Points, in no order, along strands that fork and pass close to each other.
Points whose rows are less than 89.4 apart are linked; no others are.
K_64: [-18 -28  -1  -4   4 -20  -1   5 -10  20   0 -13  24   0  40  -1  60  12
 -13 -33  32  -7  28  42  10]
K_663: [-30 -41  -9 -39 -13  16   3 -42  16   6  53   9   3  -7  43 -42  36  10
  -6  21  32  11  15  -4 -15]
K_431: [ 14  19  34  10  -1 -36   3  58  13  20 -35  -4  14  -4 -28  14  36  -5
   3  10 -15  -9   6  24   2]
K_108: [ 22   3  27 -37 -33 -57 -40   6   0  33  21  25  -4 -26  -4 -26  -9   6
  -3  30   7   9  -6 -16  -4]
K_25: [  4   2  -2  31  -2 -31 -45 -11  -5 -33 -23 -34 -25  24 -34  14   4  -3
 -17  11 -29   3  -1  28  41]
K_20: [-35 -28 -13  -6  15  29  18  -2  -7   8 -44 -37  12  38  29  34  12  -4
  -2 -32  10  -2  -2  46  20]
K_757: [-19   5  35   6  25  -2  33  32  16  47  -5   8  24 -11  -1   3  31   6
  23   3  17 -19  38   7  -8]
K_587: [ -6   2  13 -21  -2  52  40 -18  -6 -14  36  23  -7 -24   8 -27 -24   2
  15  19  -6   6  27 -32 -36]
K_358: [-27  12   1 -29  35 -17  -3 -10   1 -24  56  19 -20  14 -11  -3  -7  30
  15  -5 -36 -25  30  11  -3]
K_932: [ 27 -13 -20  -5  -6  -6 -44 -13  20 -26   4   7   7 -12 -13 -21   5  -9
 -21  54  53  50 -16  -8 -38]
K_253: [ 25  32  58   9   1  18  21  41  -3   3 -38 -20  14  -6 -30  19  -3 -26
  23   4  15 -25  34  22   4]
K_103: [ 19   5 -16  33 -32 -15 -29   3 -31 -10 -58 -27 -11  14  -2  23 -10 -29
 -34 -18   1   4 -22  12  34]
K_380: [-18   2 -17  -2  -2  17  21  14 -26   1 -55 -18 -15  36   9  34 -40   5
  -1 -39 -43  -4 -29  17  30]
K_466: [  3  12  -5  14  26 -10  10  11  -8 -10  11  33   0 -24  30  28 -51  -8
   7 -30  43 -16  27  10 -15]
K_694: [  1   1 -10  20  27  40  47  33 -11  -9 -45   4  23  -7  27  25 -12  12
   4 -45  19  -5  -2  21 -17]
K_437: [-12 -16   7 -18 -27 -18   3  -1 -27  39 -22 -24 -10  15  18   7  37  20
  -3 -39 -30  -2  -1  20  36]
K_56: [ 13   2   1  26 -20 -18 -36  10   4 -14 -45 -32  -3   7 -21  15  15 -36
 -13  15   3  20 -16  28  31]
K_376: [ -4 -10  25   9  18   0  19  24  -1  25 -19 -14  22 -10  18  14  35  -2
   6 -23  34  -6  45  30  15]
K_9: [-26  -4  32 -40  27 -25 -12 -20  27 -14  32 -17   9  31 -12   9   3  -9
  26  11  16 -29   9  41  16]
K_928: [ 23  13  27  -5 -15 -36   3  57 -14  18 -39  12  -4 -19   0  13  -8  19
   6 -17 -28  -1  10  28  16]
K_646: [-16  -3  11  20   8  16  33  51  -6   4 -61 -22  18  17 -19  34  17 -25
 -14  -7   4 -14 -13  24  11]
K_374: [-19  22  29 -11  -6 -26   8  -1  13  72  41  20 -11 -14   0 -17  -6   9
  26  -2 -23  -8  14 -39  31]
K_198: [  3 -22  27 -43 -15 -23 -11  22  39  16 -21  -2  35  12   3   0   0 -24
   2  16  43  -1 -47  16 -15]
K_31: [-17 -22  -3 -25  -9 -13   4 -19  -3  24  52   9  11  -1  16 -36  42   3
 -21   8  16 -15   6 -14 -27]
K_868: [ 44  14  35 -17 -16  38  -9  -1 -16 -48 -26 -30  -4 -20 -15 -19 -16  -3
  18  -3   2   9  31  21 -17]
K_965: [ 24  15   1  -7  -7  14  16  18  -8 -24 -28   0  -7   3  -5   9 -29   0
  15 -13 -24 -12 -27  -2 -10]
K_239: [-17 -12 -14 -14   1 -41  -8  10  -8  13  -3  30   7   3  51  25 -32  15
  -5 -47   3  -6  -9  37  15]
K_184: [ 26  13 -20 -11   0  19  17  -5 -44 -27  23  48   2 -31   6 -12 -53   1
 -10   0   8 -11  -1 -40 -44]
K_737: [ 14  -8 -22 -32 -27  15  -5 -44 -53 -48   8 -16 -25  13   2 -17 -25   5
 -10 -14 -20  -4 -32 -25 -11]
K_348: [-23  -6  12  20  -7  -2  -1   0   8  38 -23 -45   7  24 -10  -8  62 -13
  -3   4   1  -6   8   2  32]
K_832: [ -1  11  -8 -12  16   3  -3 -40 -14 -27  54   2  -2   8 -14 -10 -10 -33
   0  29  41 -21   3 -34 -24]
K_828: [ -3   7   9 -27 -12  27  40  35 -30  10 -56 -30   1  23   7  44  -9  -1
  13 -36 -31 -25 -11  26  20]
K_547: [ 27  18 -30  47 -18  22   9   2 -10  -7 -20   8  -4 -11 -18 -17 -17   3
 -12   8 -18  25 -25 -50 -11]
K_155: [ 14 -24 -33 -37 -10   8 -51 -38 -10 -47  22   7 -11 -19  -2 -23   4  -4
 -24  60  11  34  -8  -4 -27]
K_160: [-11 -19  -8 -32   5 -12  31  10   4 -16  -1 -10  29  32   5   9  16 -18
   3 -18  24 -50 -43   0 -26]
K_100: [ -8 -14   5 -22 -20 -10  14 -22   5  35  30   6  24  10  17 -31  28 -16
   4  -6  34 -26 -30 -31  -7]
K_172: [ -2  -1   0 -12  22 -25  32  41  -4   8 -14  40  21 -16  44  21 -34  11
   0 -39  25 -13   8  36  -9]
K_222: [  0  -1  29 -26  -6  23   6   5   5  13 -15  15 -11 -22  17  -5 -19  36
  33 -13 -49  29  24  12  12]
K_415: [-26  18  21  30  37 -24   5  16  -3  -3  21 -23   6  23 -33  18  18 -13
  -5  -3  16 -55  44  12  36]
K_183: [ 21   3  26 -28 -13 -19 -18  20  -5   6   1  32  -5 -48  33  -9 -20  23
  14   2  12  35  41  13 -17]
K_166: [-29 -10  -7  -6  20 -16  14  19   5  40  -1  10   9  19  26  29 -13   9
  -5 -29  -2  -7 -21  23  29]
K_654: [-14   9   8 -39  -3 -28  10 -13   6  42  34  21 -16  11   0  -8 -27  12
   7 -10 -44  -7 -22 -25  21]
K_112: [  8   4  -8 -18   4   9 -19 -41 -12 -60  15 -20  -8  15 -10  -4 -13 -19
  -7   6  27  -3  10   3 -22]
K_177: [ 22  19 -32  70  12  49   4  -6 -22 -17 -38  -8  -9 -15 -21  19 -30   0
 -17 -25 -10  10   7  10  13]
K_846: [  0   5  -1  19   5 -17 -39 -12  13   5  25  42 -21 -49  13 -13 -29   4
  -8  33   9  48  46  -3  16]
K_664: [ 23 -18   0 -14 -55 -17 -29   5  -7  13  -4  -9  15 -21   3 -36  67   9
 -17  17   7  22 -10 -18 -25]
K_878: [-15   0 -16  -7  39 -33  10  27  13 -34  21 -12   0  30 -26  26  31  20
   8  -8 -23 -50   5  25  -4]
K_422: [-31   4  12 -24   6  12  29  62 -16  43 -55 -11  13  17 -13  47  12 -11
  -5 -14 -21 -25 -21  30  24]
K_273: [ 30  22  26  36 -23 -17 -16  21 -19  17  -4   4 -25 -30 -16 -15  -3   6
   2  -5 -22  10  45 -15  14]
K_556: [  7 -10 -15  13   7  31   2  -8  -6 -23  22  19  12 -43  17 -24  11  -6
 -21  10  59  20  50  -1 -39]
K_731: [  3  -1  -4   3  11   2  -6  26 -12  -5   1 -17 -17   4 -18  -4  47  42
   0 -18 -55  -3  49  33  11]
K_625: [  4   4  18  15 -22 -15 -27  -2  14  31  -2  -1  -6 -11  11  -5 -15   0
  15  12   5  31   5  -3  38]
K_382: [-25   7  21   1   9  18  -2 -39   9  35  27  11 -18 -18  30 -10 -36  -7
  27  -4  14  21  48  -4  33]
K_460: [-17 -15  -7 -20 -20   0 -12 -18   3   3 -25 -43 -10  53 -12  17  31  -7
  -1  -1 -41 -14 -59   1  22]
K_786: [  2 -36 -24  -6 -22  19  14   0   2   7 -33  13  19  -6  53   0 -15  15
   0 -10  15  25 -59 -17 -21]
K_938: [  9  -2   5 -31 -23  30   9 -51 -32 -18  18  11  -4 -12  33 -17 -59 -26
   5  -6  34   8 -13 -33  -6]
K_287: [ -7  14 -47  26  20  -6   7 -17 -26 -42  45  10 -16  11 -12  -4   6   0
 -26  -5  -3 -27  14 -24 -19]
K_342: [  8  25  22  14   1 -21  -2   1 -10  11  46  20 -14 -22  -3 -20   0   3
   2   5  -8 -15  51 -29  -2]
K_796: [  5 -17  21 -20 -46  10   2   8 -23  42 -60 -46   2  12  21   6  22   0
  10 -28 -31  17 -20   7  37]
K_659: [ -1  16 -53  48   0  14 -20 -24 -18 -24  25  11 -37 -14 -22 -18  -1   5
 -29   8 -29   8  25 -20   0]
K_735: [  0 -20  15 -54 -40 -35 -16  -9  -8  23  -3  12   9   9  26 -14 -26  -5
   1 -10  16 -10 -64 -21  -3]
K_836: [ 14  -6 -30   0 -17 -31 -19  -7 -12   2  49  -5  10   0 -20 -27  71  -5
 -26  18  15 -20  -5 -27 -30]
K_885: [ -3  -8  -4  42 -12   7  -3  15   2  37 -24 -28  -4   0 -20  -9  63   1
 -12  -1 -26  28  22  -6  23]
K_985: [ 11   6  11 -43 -46 -44  -6  -4 -20  33  21  35   7 -24  27 -25 -25  -8
   9   6  14   2 -34 -42 -16]
K_436: [ 20   9   9 -43  -4  19  18   7 -33 -29  36  27  -4 -38   5 -21 -26  16
  -4   7  -4 -15  33 -21 -48]
K_957: [ 15  -2 -32  21   9  18  26  16 -19  -1  15  15  -4 -32  23  -5  14  37
 -19 -30 -24  13  40   3 -18]
K_309: [-17  20  20  43  17  31   8  -9  17   8  -6 -26   8  10 -23  22   1 -48
  12  17  43  -9   5  -7  16]
K_319: [  9   9   0  18  26 -40  -3  31  14 -22   1  -2  27  11 -12  21  11 -28
 -13  12  54 -31   9  31 -11]
K_700: [  5  17  -5   5  11  -5   9  -3 -25  -9   8   2 -16  13  -6  26 -49   4
  11 -29 -41 -25   2  -6  11]
K_206: [  4  19 -34   8  12   1  -1   8 -37 -30  32  25 -34 -24  -2 -11  -1  35
 -21 -31 -49  -7  44   3 -17]
K_627: [ 23  21 -31  37  14  30  -3  17  -5 -27  12  43 -12 -55  -6  -9 -24  17
 -13  25 -10  27  22 -28 -41]
K_837: [  1  18  26  30   0  -7   4 -12 -19  -2  13 -46   1  26 -15   2  34 -34
  -2 -13  31 -37  36   3  13]
K_967: [  7  -3   3 -37   0 -30 -57  -8   7 -30  17  11 -37  -2  -2 -13  -9  33
   5  17 -49  28   9  14   2]
K_528: [-12   2 -32  13  13  22  15 -22  16 -37  10  -5   4  36 -22   9   3  -3
   4   6 -16 -14 -39 -21 -16]
K_599: [-28 -20 -12 -15  19  46  21 -10   1  -3 -37 -25  -8  30  11  41 -18  18
   6 -23 -32  14 -18  38  25]
K_387: [  0   9  43  -9   8  -7   6   8  53  37   5  15  16  -4 -24  -6 -12  -5
  41  42   5  15  -5 -15  -5]
K_919: [ 34  14  -9  18 -10 -22 -51   8 -15 -37  -3 -18 -32   0 -35  -5  11  17
 -17  -1 -42   0  18   5  11]
K_596: [-14  -3  43 -14  -5   9   1   9  22  27 -26 -34  12  15 -27  10  42 -11
  22  25  -5  -2  16  22  41]
K_561: [ -7  10  -1  27  25  39  -6  -1  50 -21  12  13   5   2 -28   0  -2  -7
  10  48  19  27  10  -4 -16]
K_759: [-31 -10  28 -28  24  -6 -14 -20  22  21  45  29 -12 -20  24 -22 -17  29
  19   4   0  17  57  18  23]
K_289: [ 12   3 -42  -2  25   6  26  20 -12 -39  11  47  -4 -17  19   8 -38  28
 -15  -2   7   4 -13 -14 -53]
K_138: [ 27  -6 -32  -3 -24  22 -14 -27 -42 -46 -29  -9   0   1   8  -8 -22  12
 -28 -23  -7   3 -55 -13 -21]
K_161: [ 18   3 -17 -14  10 -12 -57 -19   0 -65  25  -7 -41  -5 -38 -13   2  31
 -12  29 -44  11  18  12  -5]
K_540: [  7   8 -38  61   3  31 -30 -24  -6 -22 -12 -14 -29  -3 -15  -7 -10  -3
 -24   0 -24  31  20   6  31]
K_114: [-40   1  13   8  17 -34  -2 -23  26  46  34   0   2  22  -4   7  -3 -10
  13   2   4 -19   7   3  46]
K_362: [ 12 -16 -38 -29   6  19 -33  -9 -22 -45  32  27 -41 -28   2 -28 -19  18
 -27  56 -29  28  22  -8 -38]
K_19: [-16 -20 -60  17   9 -12   3   3   1 -14 -10   0  -2  27  13  27  10  16
 -27 -21 -13   2 -39  14  11]
K_178: [ -8   5  19 -30  -5  52  24 -29  -7   2  16  11 -21 -18  20 -31 -11  19
  19  -1 -37  23  23 -14  -2]
K_869: [  0 -14 -21  21  -9  38  21 -42  -8 -13   5  16   3 -13  37  -7 -30 -15
 -11  -7  30  21 -17 -29 -13]
K_992: [ 40  -7  31 -10 -24  42  -5 -12  -3 -25 -46 -22  12 -18  14  -4 -26  -7
   7  -4  21  35  -4  14 -22]
K_254: [-10   9   6  11 -12  19  35   6  25  45   9   7  16   2 -12 -11  16 -18
  17  17  -4 -20 -43 -58 -15]
K_930: [  2  -9 -51   8   0   5  -3  -7   4 -20  30  35   6  -6   5 -11   2  -1
 -29  37  18  21 -23 -44 -48]
K_235: [-17  16  11  10  42 -23  -2  26  18 -12  -4   2  -4  15 -32  40  -3  -4
  13   8 -15 -29  16  26  24]
K_893: [ 13  -6  26 -10 -16 -14 -32  -3   3   5  -5  25  -3 -29  30   1 -55 -11
  18   9  38  44   9   3  11]
K_331: [  1  -2 -19   7  26 -61 -18  34  28  -7  -8  24  21  -1  -6  23   5   4
 -28   7  33  -9 -31  35   6]
K_24: [ 22  31  70 -13  -4  20  13  11  18  -2 -38  -6   7 -13 -29  13 -33 -25
  40  18  13   2   2   0   7]
K_186: [ -9 -23  14 -15 -17  37   9 -40   3   7  15 -11   7 -14  31 -29  26  -7
   4  -6  39  28  36   3   1]
K_784: [ 17  32 -25  53  -9  16  20 -17 -19   5  24  20 -14 -16 -23 -21 -27 -14
 -11   8 -11  -2   0 -70 -23]
K_533: [ -5  30  48  -6  21 -21  14  16  37  57  17  35   5 -10 -22   4 -15   0
  39  23  -4  -7  22 -16  24]
K_402: [ 15   9  63 -25 -20   0 -15   0  36   9 -18 -18  14   7 -21 -11   1 -27
  40  44  15  12 -16   6   0]
K_891: [ -4 -13  14 -13  12 -15  28  23  33  19 -20  24  34   1  30  12 -11  -7
  14   4  34   5 -36  16 -16]
K_169: [-30  -5   3 -26  25   2   7 -15   6 -12  68  22 -15  -5  17 -14  -8  14
   6   9  -4 -15  57   7 -17]
K_417: [-13 -12  21 -49 -15  -9  -9  -9  33  11 -16 -24  -8  33  -6  21   1   3
  21   5 -29   2 -50  12  19]
K_658: [ 12  28   6  12 -11  18  18 -30 -24  -9  37   9  -7  -7 -13 -27 -38 -33
   4  16  25 -16  -6 -68 -15]
K_218: [-18  -2 -13   8  -3  -4  12 -31 -20  20   8 -18  11  13  29   8 -14 -38
  -1 -32  60 -20  18   1  21]
K_293: [ 30  -9   2  15   6 -30 -20  41  37 -10 -25  12  11  -2 -20  12   1 -10
   3  32  33  15 -33  13 -12]
K_650: [ -6   9 -23   1 -25  11  -7 -54 -25  -9  18  -9 -14  27  13  -7 -31 -21
  -5 -18 -17   4 -36 -37  13]
K_591: [ 17   2 -12   5   7  27  27  21 -30 -13 -18  14   4 -26  33   8 -23  33
 -12 -47 -15  -9  11   9 -31]
K_136: [ 10  12  19  -7  -9  46  23  -5  -1  18 -24 -44   7  18 -32  -5  17  -5
  39   9 -36  -6 -13 -27   6]
K_774: [-13   6  31  -5  10   9 -21 -46  17 -12  28  -7 -10 -15   7 -17 -22 -26
  22  27  34   7  46  -5  15]
K_551: [ -7   7 -20  11  32 -32 -21   1 -27 -24  33  15  -9  -9  26  17 -20  -8
 -19 -44  34 -27  25  32 -11]
K_353: [-15   4  12  30  20  43  28   1  52  15 -13 -17  21   8 -26   1  18 -20
  33  34  14  14   2 -14   2]
K_748: [ 34  19  -9   3  -1   0  14  16 -17 -35   2   4  -4  -6 -29  -7  -2   9
  -4 -22 -24 -26  -2 -14 -38]
K_482: [ 12  -3  27 -31  24 -44 -31  20  12 -10  12  26   1 -23  16  13 -22  23
   9   2  17   5  41  48  -4]
K_838: [ 19   3 -13  29  -5 -15  -4   6 -25 -17  14 -19   0   6 -16  -8  39  -6
 -20 -17  12 -32  44   6 -15]
K_968: [  6  20 -22  23  22 -20 -34  14  10 -11  12  53 -27 -35   2   6 -46  14
 -12  15 -20  39  22   4   3]
K_285: [-52  -5   1  15  27 -14  30  -3  16  70  15   1  11  25  11  35  -2   4
 -14 -17  -5 -18 -13  -4  50]
K_62: [ 13  -7 -54  20 -10  13  -7  -3  -3 -12  -3  33  -5  -6  -8  -9 -24  11
 -32  19 -21  37 -58 -48 -24]
K_15: [ 12   2  33  10 -10 -60 -28  16   0  21   4 -20  17  -1 -15  -4  44 -23
  -6   9  49 -28  36  18  15]
K_207: [ 11  -5   6 -25  11 -16 -22   2   8 -34   1   5  -6  -8   2   2  -4  15
   2   0 -12   0  14  36  -9]
K_959: [ 41  13  24  -2 -24 -32 -37  32  20 -22 -45  -2   0 -25 -16   9 -16   1
  16  24   5  18 -18  18  -6]
K_230: [-25   5 -13  12  45  27  -3 -17   3 -36  16 -14 -23  20  -2  22 -28  -1
   1 -19 -13 -15  30  29  16]
K_507: [-22 -23 -11   0   1  11  18 -33   5  12  21 -25  24  35  -4  -6  36 -24
  -1  -4  34 -32 -30 -12 -16]
K_162: [ -3 -11  -8   1   1  21  28  15  26  -1   7  11  31   0  -3 -11  35  13
   7   8  -1   0 -33 -31 -45]
K_465: [-12  -8 -53  17 -35 -13 -13 -47 -42   6  17 -12 -22  24   8 -24   2 -10
 -32 -20 -22   6 -37 -40  21]
K_252: [-23   7  28  -8  -3 -41 -12 -12  32  33  34  -2   0  19 -40  -8  23   0
  13  26 -33 -31  -6  -8  31]
K_509: [ -9 -40  -9  -8 -26   2  -4  -1   2  12 -46  -9  19  25  24  14   1 -12
  -7 -11  16  20 -54  11  11]
K_90: [ 42  -5  -9  -3 -28  31  10 -13 -53 -30 -39   0   1 -25  24  -6 -34  26
 -18 -34 -13  15 -17  -2 -27]
K_626: [  9  13  34  23  -6 -35   0  36  -3  10 -29 -15  29 -15  -9   4  17 -44
  -7   8  54 -21  11  20   9]
K_429: [-23 -16 -44  11  36   2   8  -6  -1 -35   3 -12 -12  26  12  25  12  23
 -15 -33 -20 -10   3  41   7]
K_451: [ -1   0  20 -21 -21  55  19 -32 -15 -12 -24 -45   1  24  -4 -13   5  -5
  19 -17 -15  -2 -14  -5  -2]
K_195: [ 31  18  19  13 -21  21  -8  -9 -15 -18  -8   1 -11 -35  -9 -25 -10   2
   1  -9  -8  14  30  -4  -6]
K_267: [  8  -2  15 -23 -27  18  19 -26 -20   8   4 -19  14  -2  18 -21  12  -9
  22 -14  12  -7 -16 -27 -21]
K_718: [-33 -14 -24  18  -8  19  15 -34  19  45   6   7  -1  12  22   3   1 -11
   4  -3   7  24 -42 -17  20]
K_758: [  0  25   5  29  32   5   7  35 -16  27 -40   7 -21 -13   9  32 -48  19
  10 -40 -43   1  29  18  40]
K_628: [ 16  13   3  26   4 -12  18  45 -21  23 -35  -7 -19  -3  -3  21  -5  18
   4 -28 -53 -12  19   6  24]
K_948: [-21 -22  48 -37  19 -34  -1  14  46  10  -3  -1  24  28 -14  10  20 -21
  13  24  36 -16 -17  41   5]
K_615: [-11   7 -18   6  12  18   3 -18   5 -26 -17 -38 -14  43 -33  26  -6  -9
   0  -3 -32 -14 -38  -8  21]
K_952: [ 17   9  13   8  11 -32  -4  45  28  11   0  22  10 -15 -29  -5  47  34
  -4  23  -9   8  18  13 -10]
K_900: [ -1 -27 -22  -8   0  45  34  -6   1 -23 -20 -16  28  17   5 -14  40  17
  -9  -5  14  -7 -40   1 -38]
K_116: [  0   6 -13  29  31 -11 -12  39   9   1  -6  22 -17 -26   3  23 -32  25
  -2 -20 -21  10  33  28  13]
K_280: [-22 -23  -2 -33   1 -13 -11  -4  49 -12  -6  -1  -7  21   7  -2  17  24
   1  16 -21  17 -41  44   5]
K_942: [-15 -35 -41  23  -1  16   3 -10  19   8  23  12   6  -5  12 -27  52  12
 -24  22  16  40   0   5 -13]
K_3: [ 16  20 -12  60  -4  15  -8  11 -20   3 -52 -17  -6 -11  -5  41 -41 -35
  -9 -12   5  15 -10   7  38]
K_826: [  1 -26 -31  21  -1  23 -13  -4  27 -12 -25  -5   8  -2   7  -3  44   5
 -12  24  23  49 -10  11 -19]
K_143: [ 29  -1  30  -9 -24  34   6  -2 -18  -5 -60 -20   4  -6   5  15 -48   2
  28 -17 -10  16 -22   5   5]
K_474: [ -9 -19  33 -51 -42  26 -13 -60 -11  -5  23 -27  -6   2  25 -30   9  -9
  19   0  22  18  16  11  -2]
K_250: [-14  -3  -3   4  31 -10  -1   5   0  -7  13 -26  -4  32 -34   5  66  18
  -7 -13 -30 -37  29  17  13]
K_849: [-11   4   4  -9  -1 -19 -13 -31 -22 -24  31  -4  -7  11  22  10 -26 -26
 -10 -20  39 -19  18  17  -1]
K_513: [  3  11   3  21  16  11 -39 -30  35 -27  29   4 -19  -7 -15   1 -27 -16
   7  51  21  27  22  -3   4]
K_223: [ 15   3 -14 -11  18  30 -11  -7  18 -29  28  45 -24 -41  -2 -23 -46  11
 -10  48 -21  41  21 -25 -24]
K_99: [ 19 -21 -19 -26 -31 -19 -31  -5   3   2  38  10   5 -10 -19 -47  59  13
 -31  42  -6   4 -19 -38 -39]
K_575: [-15 -18 -46  16 -20 -29   1 -13 -16  14   6   3  -6  35  18   7   9   1
 -22 -24 -21 -14 -64 -24  11]
K_755: [ -1   8  34  -5  -5  -5  20  14   8  28  27   7   8 -24   4 -27  32  15
  24  -4   0   0  49  -9  -4]
K_843: [ -2  25  13  53  10  15  13  20  -6   8 -43  -4  11   9 -17  42 -33 -54
  -2   2  50  -3 -10  -5  31]
K_445: [ 10   4 -39  10  25 -31  -6  20   6 -28   4  26   9  -9  -1  27  -5   7
 -18   8  15  -9 -19   3 -34]
K_636: [ 11   4 -27   3  -8  29  42  -1 -12 -24  -6 -32  16  31 -27 -10  23  -7
   2 -16  -4 -31 -40 -27 -39]
K_904: [ -4 -24  -4  -7   3  16 -33  -9  40 -27 -16 -17   5  18 -10   1  38  14
  -3  27  -7  34 -24  34  -3]
K_76: [-17  22  12  23   7   4  41   9  15  50   4   6   3  17 -18  10 -17 -28
  28   5 -10 -21 -26 -48  20]
K_896: [ 27  25 -25  41  -1   1  13  32 -24 -26 -13  -7   0 -13 -28   6  30  10
 -18 -24 -11 -33  21  -2 -24]
K_772: [ -1 -19 -28 -18   8  17  -6 -12 -29 -14  36  16 -11 -44  44 -28   9  12
 -25   7  20  15  56   6 -39]
K_6: [ 28  13  26   0 -23 -69 -56  18   7  16  16   4  14 -14 -29 -17  24  -3
  -5  34  21  -2  13  -2  13]
K_259: [ 20  17  -8  39  22  34   4   7   1 -14  27  21   0 -47  -4 -26   7   9
  -5  17  17  17  54 -13 -32]
K_630: [ 25   4 -37  20   5  17  -7   1  17 -29   4  16  19  -3 -27 -19   4 -19
 -11  51  31  26 -36 -41 -44]
K_494: [-26 -10 -15 -35  15 -42  -4 -19  11  10  34  13  -7  35   3  -1   3  17
 -10 -16 -17 -26 -25   8  18]
K_549: [-32   5  22 -16  39  11   0 -13  10 -23   9 -42  -1  40  -2  30 -12 -17
   9  -9  11 -26  22  44  29]
K_797: [-12 -30   2 -29 -19 -17  21   2 -16  22  -3 -20  12  14  35  -4  31   9
  -3 -37  12 -24  -2  19   4]
K_777: [  8 -25 -16 -16   0 -13  24  34  -4 -17 -27  20  37   7  34  24  -9  -1
 -13 -18  26 -21 -45  13 -32]
K_798: [  1   7  34  -4 -22   6  -5  -1  26  47 -12   4 -11 -23   2 -14 -10  15
  29  12 -47  40   0 -16  37]
K_943: [  3 -13  19 -34 -19  -2  -1 -20 -14   6   1  11   7 -10  52  -5 -50  -9
  18 -15  28  23  -4  -3  -5]
K_227: [  4  19  25   0   5   3  18  22  15  15 -12 -16  -3  18 -49  17   6   6
  28  23 -65 -12 -11 -17  12]
K_787: [ -4   5   1  20  14  -8   0  18  23  30  -1   3  -7 -10 -20 -12  45  40
   0  12 -40   3  23   0  15]
K_243: [-21 -10 -39  31  20  38  19 -23   1   3  -4   7  -3   7  20   5   0  -3
 -13 -17  15  28  -7 -14  -3]
K_292: [-19  -2  13  21  -7 -28  15  40  -1  29 -43 -19  25  23 -10  21  23 -44
 -16  -6  38 -30 -11  19  32]
K_175: [ -2  31  17  14   2 -13   3   9   6  18   5  -1 -14  11 -30   8 -29 -18
  19   6 -29 -31  -9 -28  21]
K_511: [-14 -32   4 -26 -31   7   5  12   6  53 -50 -19  21  17  25   4  23   8
   6 -16 -24  11 -62   6  12]
K_830: [-35 -32 -22 -11 -12  23  30 -12  -1  49 -14  16  15  10  47  -1  -3  19
  -3 -24   5  29 -35 -12   2]
K_639: [ -9   9 -28  -8  10 -42  -7 -14  -9 -19  48   3 -14  27 -20  -1  20   6
 -14 -13 -17 -49 -15 -21 -11]
K_570: [-11   1  49 -16 -11 -11 -11  -8  38  45  -1 -24  -2  11 -29 -23  39  11
  25  27 -40  -7  -2   3  32]

Follow the links from the first point to the second, and from the first to the third. Name the last point that the two ways share.
K_474; K_885; K_757 => K_965
K_846; K_849; K_342 => K_787
K_280; K_507; K_511 => K_175
K_160; K_942; K_235 => K_175

A fork is a point with three links, a tip a point with one. Leave the first point through the second and follow the links. Name the first fork or tip that comes.
K_230; K_549 => K_100
K_832; K_658 => K_772
K_759; K_382 => K_3
K_76; K_254 => K_942
K_787; K_952 => K_846
K_540; K_659 => K_253

Name the points in between on the shortest way along the links from the first point to the second, in order.
K_626; K_177 => K_319 > K_331 > K_445 > K_289 > K_184 > K_436 > K_587 > K_178 > K_222 > K_798 > K_625 > K_893 > K_183 > K_482 > K_207 > K_967 > K_161 > K_919 > K_25 > K_56 > K_103 > K_3
K_429; K_342 => K_230 > K_549 > K_9 > K_948 > K_198 > K_891 > K_777 > K_160 > K_507 > K_100 > K_267 > K_451 > K_136 > K_227 > K_175 > K_700 > K_965 > K_143 > K_992 > K_868 > K_195 > K_273
K_445; K_437 => K_289 > K_184 > K_436 > K_587 > K_178 > K_222 > K_798 > K_625 > K_893 > K_943 > K_938 > K_869 > K_243 > K_718 > K_830 > K_786 > K_509 > K_511 > K_796
